Points, in no order, along strands that fork and pass close to each other.
In the rows, zero is written as 128.
Points whose rows are less than 130 apart are linked; no others are. Some points are linked to none.
z878: [151 162 165 174 136 140 158 102 110 115 123 193  89  69 175  95  98 164
 151 122  67 134 162  95 144  98 114 138 137]
z689: [111 119 131 107 155 201 100 177  93 105 111 121 123 145  98 114 134 170
  87  94  70 107 159 158 149 132 144 152 139]
z362: [169 125 137 155 138 123 117 138 129 120 117 140  97 142 135 144 123 146
  51 111 112 116 124 122 156  95 123 116 114]
z726: [163  85  79  71 132 182 124 138 155 110 154 101 125 172 134 127 174  70
 107 116 126  92 158 179 152 145 172 160 141]
z119: [134 116 150 142  96 108 101 125 100 137 118 121 179 182 126 144  67 134
  89  68 120 145 140 127 113 136 128 113 137]
z791: [156 130  83  63 152 153 118 120 158 125 154  45 181 155 110 101 122 103
  76 123 195  87  97 174 114 142 129 113  99]
z762: [154 146 103 160 102 131 148 142 127 157 155 143 164 121 102 121 124 179
  95 171 124 193 145 109 204  91  91 133  76]
z161: [ 65 193 165 152 142 117 128 115  75 188 106 132 139 112 125 140  89 155
 185 132 100 168 162  91 135 129  79 142 125]
z100: [138 122 137 173  96 131 121 167 144 110 134 143 131 100 128 116 100 157
 111 125 142 154 121 109  78 105 124  86 114]
z943: [173 118 111 132 121  92 180 106 169 194 176 150  88  69 137 113 169 151
 148 185 113 144 136 139 152 105 142 111  98]
z990: [117 143 174 175 148 134 114 165  85 113 143 164 189 132  68 142  42 131
 110  96 131 158 136 100 102 143 121 114 115]
z167: [130 156 144 181 143 123  94 127 126 148  98 158 110 141 157 140 117 144
  95 118  90 144 147 117 140 107 112 111 133]
z261: [158 111 131 131 144 144 125 197 103 118 161 183 156 127  96 112 125 156
 130 102 114 140 186 137 149 142 117 153  96]
z735: [136  95  80  74 139 155 103 148 126 123 111  68 123 156 141  96 156  66
  75 127 162 100 105 171 143 191 146 134 199]
z511: [157 114  81  95 122 179 134 171 155 117 169  89 134 164  99 121 148 114
 107 114 125 110 168 180 156 120 144 194 111]
z466: [172 119  84 128 109 129  99 143 130 114 161  84 170 153 168 120 151 121
  65 101 163 118 101 130 120 146 147 134 131]
z328: [ 97  98 146  85 152 123 134 127 166 129 130  99 120 182 136 159 129  79
  98 160 157 122 119 171 124 147 140  93 149]
z763: [ 75 107 149  92  93  84 144 123  93 126  93 128 149 110 140 149 114 109
 159 102 163 146 122  95  76 159 137 117 156]
z655: [121 103 121  79 153 154 131 147 160 103 140 103 153 161 108 118 113  78
  79 132 166  94 113 167 107 125 134  89 116]
z952: [ 73 130 154 162 127  66  97  83 103 186 112 121 135 139  67 177  94 130
 196  95 127 175 124 101  92 135 114 101 140]
z970: [108 154 161 163 122 168 142 137 120 111 148 175 149 113 125 120 140 176
 202 160 110 150 127 104 142  77 104 128  95]
z912: [159 140 140 139 118 117 164 126 118 103  99 196  91  73 170 101 126 155
 109 112  96 104 162 101 150 126 161 160 149]
z2: [163 104 113 161 107 169 137 139 146 117 160 147 145 128 125 125 129 172
 104 143  79 156 161 159 137  64 148 141  99]
z83: [124  99 118 117 135 174 128 168 154  98 130 147 154 150 103 107 108 108
  98 114 128 119 150 165  93 105 141  88 111]
z363: [175  67 127  74 117 146 147 129 182 124 125 104  69  79 144  88 192 123
 143 176 119  93  89 168 106 170 199 153 167]
z351: [140 113 113 106 123 145 112 145 136 114  87 108  87 163 126 138 149 126
  54 116 114  90 126 152 167 124 147 138 150]
z301: [135 143 134 107  97 118 157 117 136 129 113  89 116 122 180 150 132 154
 141 164 121 151 104 117 144  94  88 171 115]
z241: [100 157 139 178 140  93  98  98 104 147 158 178 224 166 123 119 117 104
 115 120 153 175 130  95 127 131 119 123 109]
z416: [106 148 175 157 156 104 118 186 116 191 163 124 162 188  72 125 105 108
 112  97 121 147 129 133 140 134 108 121 125]
z62: [ 88 194 129 195 172 178 151  74  91 122 148 149 115  75  83 145  68 124
 222 148  86 127 133  74 130  89  58 101  97]
z229: [138 108 115 113 130 103 134 164 140 144 146 160 121 132 115 125 158 136
 137 124 131 147 168 148 135 148 113 143 108]
z25: [ 76 110 160 103 137  87 141 128  69 137  88 121 154 114 110 145  99 133
 111 107 143 174 123  95 106 125 106 134 125]
z373: [136 123 105 105 120  99 158 180 146 114 155 130 104 116 128  90 123 128
  81  85 144 117 125 142 121 170 147 114 165]
z490: [109 143 146 113 112 102 148  79 146 187 128 148 148 130 126 167 141 111
 114 133 143 142  90  71 100 133 121  63  93]
z123: [128 135 114 155 127 116 131  74 120 116 137 118  51  98 171 122 147 107
 239 141 136  55 124 122 117 120  83  92 127]
z81: [155 138 153 155 122 134 166  97 134 152 119 189 103  68 130  89 121 183
 121 154  74 148 148 106 162  72 110 132  95]
z218: [134 132 139 127 120  98 159 135 152 168 145 155  81 109 111 138 161 159
 165 147 131 136 137 115 152 112 100 124  96]
z43: [146 137 139 167  96 120 153  80 135 133 150 126  57  71 160  92 142 156
 227 125 114  53 125 114 124  87 114 107 128]
z752: [ 81 150 157 131 161 127 134 158 151 129 126 157 147 156 143 119 107  94
 142 164 107 160 149 158 123 120 103 134 130]
z546: [119 103  79  73 121 171 121 134 110  95 120  93 156 172 158 131 156  50
  95 114 162 105 133 161 154 169 173 160 182]
z346: [179 119  77  49 155 172 103 123 146 140 127  21 106 161 122  94 143  67
  88 138 170  92  73 163 149 239 152 161 169]
z414: [151 104 131 109 126  93 126 131 106 128 141 108 125 174 151 185 125  74
  76  88 168 104 110 123 135 167 159 104 166]
z269: [100 139 169 173 157  93 124 170 106  90 132 154 136 133  99 152  60 113
 150 110 135 158 124 120 103 135 117 113 160]
z842: [202  80  69  87 100 115 122 110 154  93 124 129 105 105 112  79 146 174
 118 135  89 123 128 174 130 144 153 211 105]
z214: [105 125 146 141 109 153 125 128 135 102 138 179 178 155 109 139 159 162
 149 134 143 134 128 110 138  94 119 122  82]
z696: [191 101  78 108  89 148 105 134 128  87 114 119 147 132 110  93 142 188
 112 118 101 130 139 145 145 125 122 213  85]
z338: [111 132 147 104 130  81 126 133 113 146 141 107 186 166 119 125 140 115
 104 125 181 132 104 117 146 139 108 160 112]
z228: [113 153 135 144 128 125 119 117 128  77 114 159 152 129 124  85  74 179
  46  96 139 128 136 123 138 131 114 119 127]
z343: [182 103  75 141  85 143  92 138 142 103 120 108 135 118 161 102 158 162
  82 121 127 126 124 133 113 130 151 156 121]
z747: [139  89 133 105 121 165 129 154 172  89 119 150 128 129 132  74 150 118
 122 150 107 107 123 169  98 107 155 116 129]
z336: [167  87 125 131 132 119 157 107 166 178 147 176  98  69 114  87 154 158
 123 156  76 154 140 152 139  78 142 108  98]
z900: [ 66 178 102 162 149 104 108  71 141 177  97 128 104  91 138 148 130  99
 193 162 142 116 139 104  94 119  98  74 110]
z697: [136 115 138 140  96 131 135  81 171 127 121 129  81  69 172  82 168 158
 189 153  98  68 110 152 121  81 170 128 151]
z377: [ 98 138 137 153 111 131 111 100  97 134 140 184 217 143 112 141 140 137
 157 142 154 185 136  78 145 115 102 122  82]
z496: [109 128 153 124 129 106 154 115 108 108 113 138  56  92 149 145 137 120
 213 109 137 106 109  90 121 122  93 102 150]
z843: [130 138 121 140 104 144 150 110  95 131 139 130 172  98 144 116 127 178
 133 155 110 218 130  98 165  89  72 155  94]
z998: [116 167 105 167 142 132 130  57 130 192 114 140 100  88 128 176 144 104
 161 160 124 133 120  67 119  84  94  76  79]
z834: [214  97 104  80 123 123 158 118 146  88 136 125  89 109 121  92 164 135
  66 107 108  65  86 133 164 137 174 174 128]
z219: [ 96 151 147 184 135 107 121 126 103 127 139 141 122 106  78 196  71 131
 196  97 115 173 126  86  97 129 118 113 149]
z933: [141 129 128  96 110 121 145 113 159 139 132 105 107 133 175 152 178 130
 119 161 138 120 109 125 133 133 143 140 127]
z281: [ 87 127 136 128 151  85 104 134 164 138 112 118 113 146 132 163 140  83
 135 177 192 117 120 149 102 171 149  86 156]
z587: [110 149 133 142 108 147 119 115 160 147 109  80  86 131 205 144 162 102
 162 180 124 119 112 135 111  99 132 116 150]
z773: [ 94 157 135 114  91 119 155 105 103 132 125 104 161 137 155 139 114 176
 150 139 109 187 123 116 164 101  79 179 119]
z978: [136 114  98  81 136 200 111 152 120  96  75  97 102 161 100 101 137 123
  69 106  81  86 133 174 169 126 152 166 151]
z427: [101 129 163 113 130  61 138  77 148 186 137 108 159 151 122 182 110  96
 146 143 162 146  86 112  72 169 139  60 129]
z910: [ 70 136 172 140 112  54 134  91 133 180 136 120 152 174  76 168  93  98
 163 101 145 145 112 109  88 145 152  89 148]
z253: [120 111 137  96 105  95 153 131 113 112  96 140 100  78 159 131 147 137
 154 116 163 128 107  87  98 147 121 111 139]
z139: [ 88 110 152  80 120 144 145 136  84 128  91 141 185 132  93 133 111 149
 101 107 127 155 159 109 127 122 104 145  89]
z285: [103 109 118  68 131 165 158 145  96 146 131 125 197 148  78 139 121 102
  93  89 148 126 166 126 131 116 127 130  81]
z995: [185 142 114 103 131 140 144  93 184 116 133  67 114 129 186 146 170 165
 111 188 137 107 105 185 116 223 202 124 156]
z685: [ 78 175 150 157 123 129 114 148 104 168  73 113 115 105 157 139  98 132
 182 142 104 149 162 111  99 118 102 128 141]
z860: [ 98 157 138 157 106 141 110 154 149 133  89 112  93 117 178 104 122 138
 174 152 102 134 138 148 106 105 110 120 159]
z951: [ 78 166 133 179 146  91  89 108 116 118  76 115 100 150 163 176  93  89
 172 165 142 124 141 145 132 122 124 108 188]
z494: [149 104 168 127 132 169 151 186  90  93 157 155 138 138 113 143 124 155
 129 104  94 143 140 120 140 112 122 158 109]
z880: [125 116 118  69 139 114 141 113 171 125 154  85 129 167 155 139 169 119
 105 148 155 125  96 162 126 185 146 125 141]
z592: [ 92 170 144 170 139 154 152  92 112 105 146 168 111  99 146 130 107 133
 222 141  99 130 130 100 117  84  80 110 112]
z459: [ 76 151 126 156 159  91  81 107 145 160  84 122  82 122 152 163 135  81
 183 170 157 117 128 128 105 134 117  84 160]
z108: [195  91 120  80 117 133 113 145 164 116 136 102  81 145 128 107 202 123
 100 124 141  74  78 139 156 169 151 163 140]
z444: [179 107  90  66 120 123 173 158 142 105 160 128 111 107 100  86 140 127
  86  74 144  83 125 133 138 156 147 164 120]
z993: [126 132 167 173 153  84  92 158 105 181 121 116 173 185  56 157  78  56
 114 102 137 126 131 117 102 139 149 123 137]
z391: [120 143 147 142 151 164 108 150  89 102 133 154 186 131  93  95  55 170
  69  82 128 135 171 127 129 135 113 116 112]
z501: [190 115 101 116 103 105 157 108 136  99 130 157 108  72 164  86 150 168
 117 138  96 120 140 131 152 121 169 214 133]
z455: [112 112 155 154 165 143 102 196  97 111 107 138  75 136 133 170 158 106
 153 131 119 130 145 131 155 129 138 145 162]
z941: [100 143 128 158 141 111 111  77 105 203 114 144 139 110 112 172 144 103
 146 129 122 183 107  62 115 106  88  81  96]
z302: [135 109 115 154 131  96  99 122 123 111 166 134 143 162 156 171 152 117
  97 102 162 139 110 119 123 128 141 104 143]
z633: [ 63 187 145 164 158 152 145  78  50 158 124 129 133  74  89 161  64 149
 211 129 105 162 150  66 128 116  60 123 106]
z778: [117 101 143 132 142 189 129 185  82  68 133 140 109 112 112 136 149 185
 121 111  82 117 153 137 151 116 174 165 155]
z3: [210 106  94  57 136 158 126 130 172 117 153  62  93 155 122  97 163 103
  91 127 150  62  80 167 147 208 164 149 141]
z554: [103 182 117 206 135 126 105  92 118  87  99 139  76 114 150 168  76 107
 208 131 123  97 129 112 117 117 113  92 170]
z856: [130 132 109 136 102 166 136 168 165 132 163 100 140 151 122 125 152 149
  99 153 107 142 134 165 145  91 139 160 107]
z126: [ 97 124 144 129 125  92 139 180 115  88 119 154 115 121 115 110  83 148
 120  92 152 132 135 137 118 166 128 115 172]
z672: [154  81 124 105 113 132 136 101 179 109 128 143 109  84 150  71 181 146
 148 171 106 105 109 168 103 109 182 138 137]
z916: [ 95 163 131 184 145  90  87 115 125 157 121 142 165 141 147 123 106 117
  92 136 140 173 133 108 104 122 115 108 131]
z40: [151 117 136 138 139  82 100 141 100 146 132 114 177 179 107 162  96  39
 103  94 188  98 139 122 109 159 157 115 137]
z114: [176 131  59  74 159 167  97 127 145  60 140  62 161 145 113  77 134 103
  94 107 181  79  81 169 134 133 120 145 118]

A fork is a point with three links, a tip a point with one. Leave the first point through the second and follow the links. Name the first fork or tip that comes.
z459, z900 => z269
z878, z912 => z416
z241, z377 => z933
z285, z139 => z672
z697, z43 => z285

A fork is a point with three links. Follow the links from the first point to the second and name the forks in between, in order.
z444, z763 => z269 > z459 > z328 > z655 > z672
z139, z281 => z672 > z655 > z328
z241, z43 => z933 > z328 > z655 > z672
z362, z114 => z933 > z328 > z655

Follow the links from the first point to the second, and from the first to the third. Name the last point that the two ways share.
z346, z910, z228 => z269
z978, z951, z843 => z933
z114, z970, z108 => z328
z747, z778, z990 => z328

Name the points in between on the shortest way along the links from the first point to the second, in order.
z592, z114 => z62 > z633 > z161 > z685 > z860 > z587 > z933 > z880 > z328 > z655 > z791
z123, z351 => z43 > z697 > z672 > z747 > z83 > z655 > z328 > z880 > z933 > z587 > z860 > z685 > z161 > z633 > z62 > z592 > z970 > z214 > z377 > z241 > z916 > z167 > z362
z444, z685 => z373 > z126 > z269 > z219 > z952 > z910 > z427 > z490 > z941 > z998 > z900 > z459 > z281 > z328 > z880 > z933 > z587 > z860
z167, z878 => z362 > z351 > z978 > z689 > z778 > z494 > z261 > z229 > z218 > z943 > z336 > z81
z343, z218 => z696 > z842 > z501 > z912 > z878 > z81 > z336 > z943
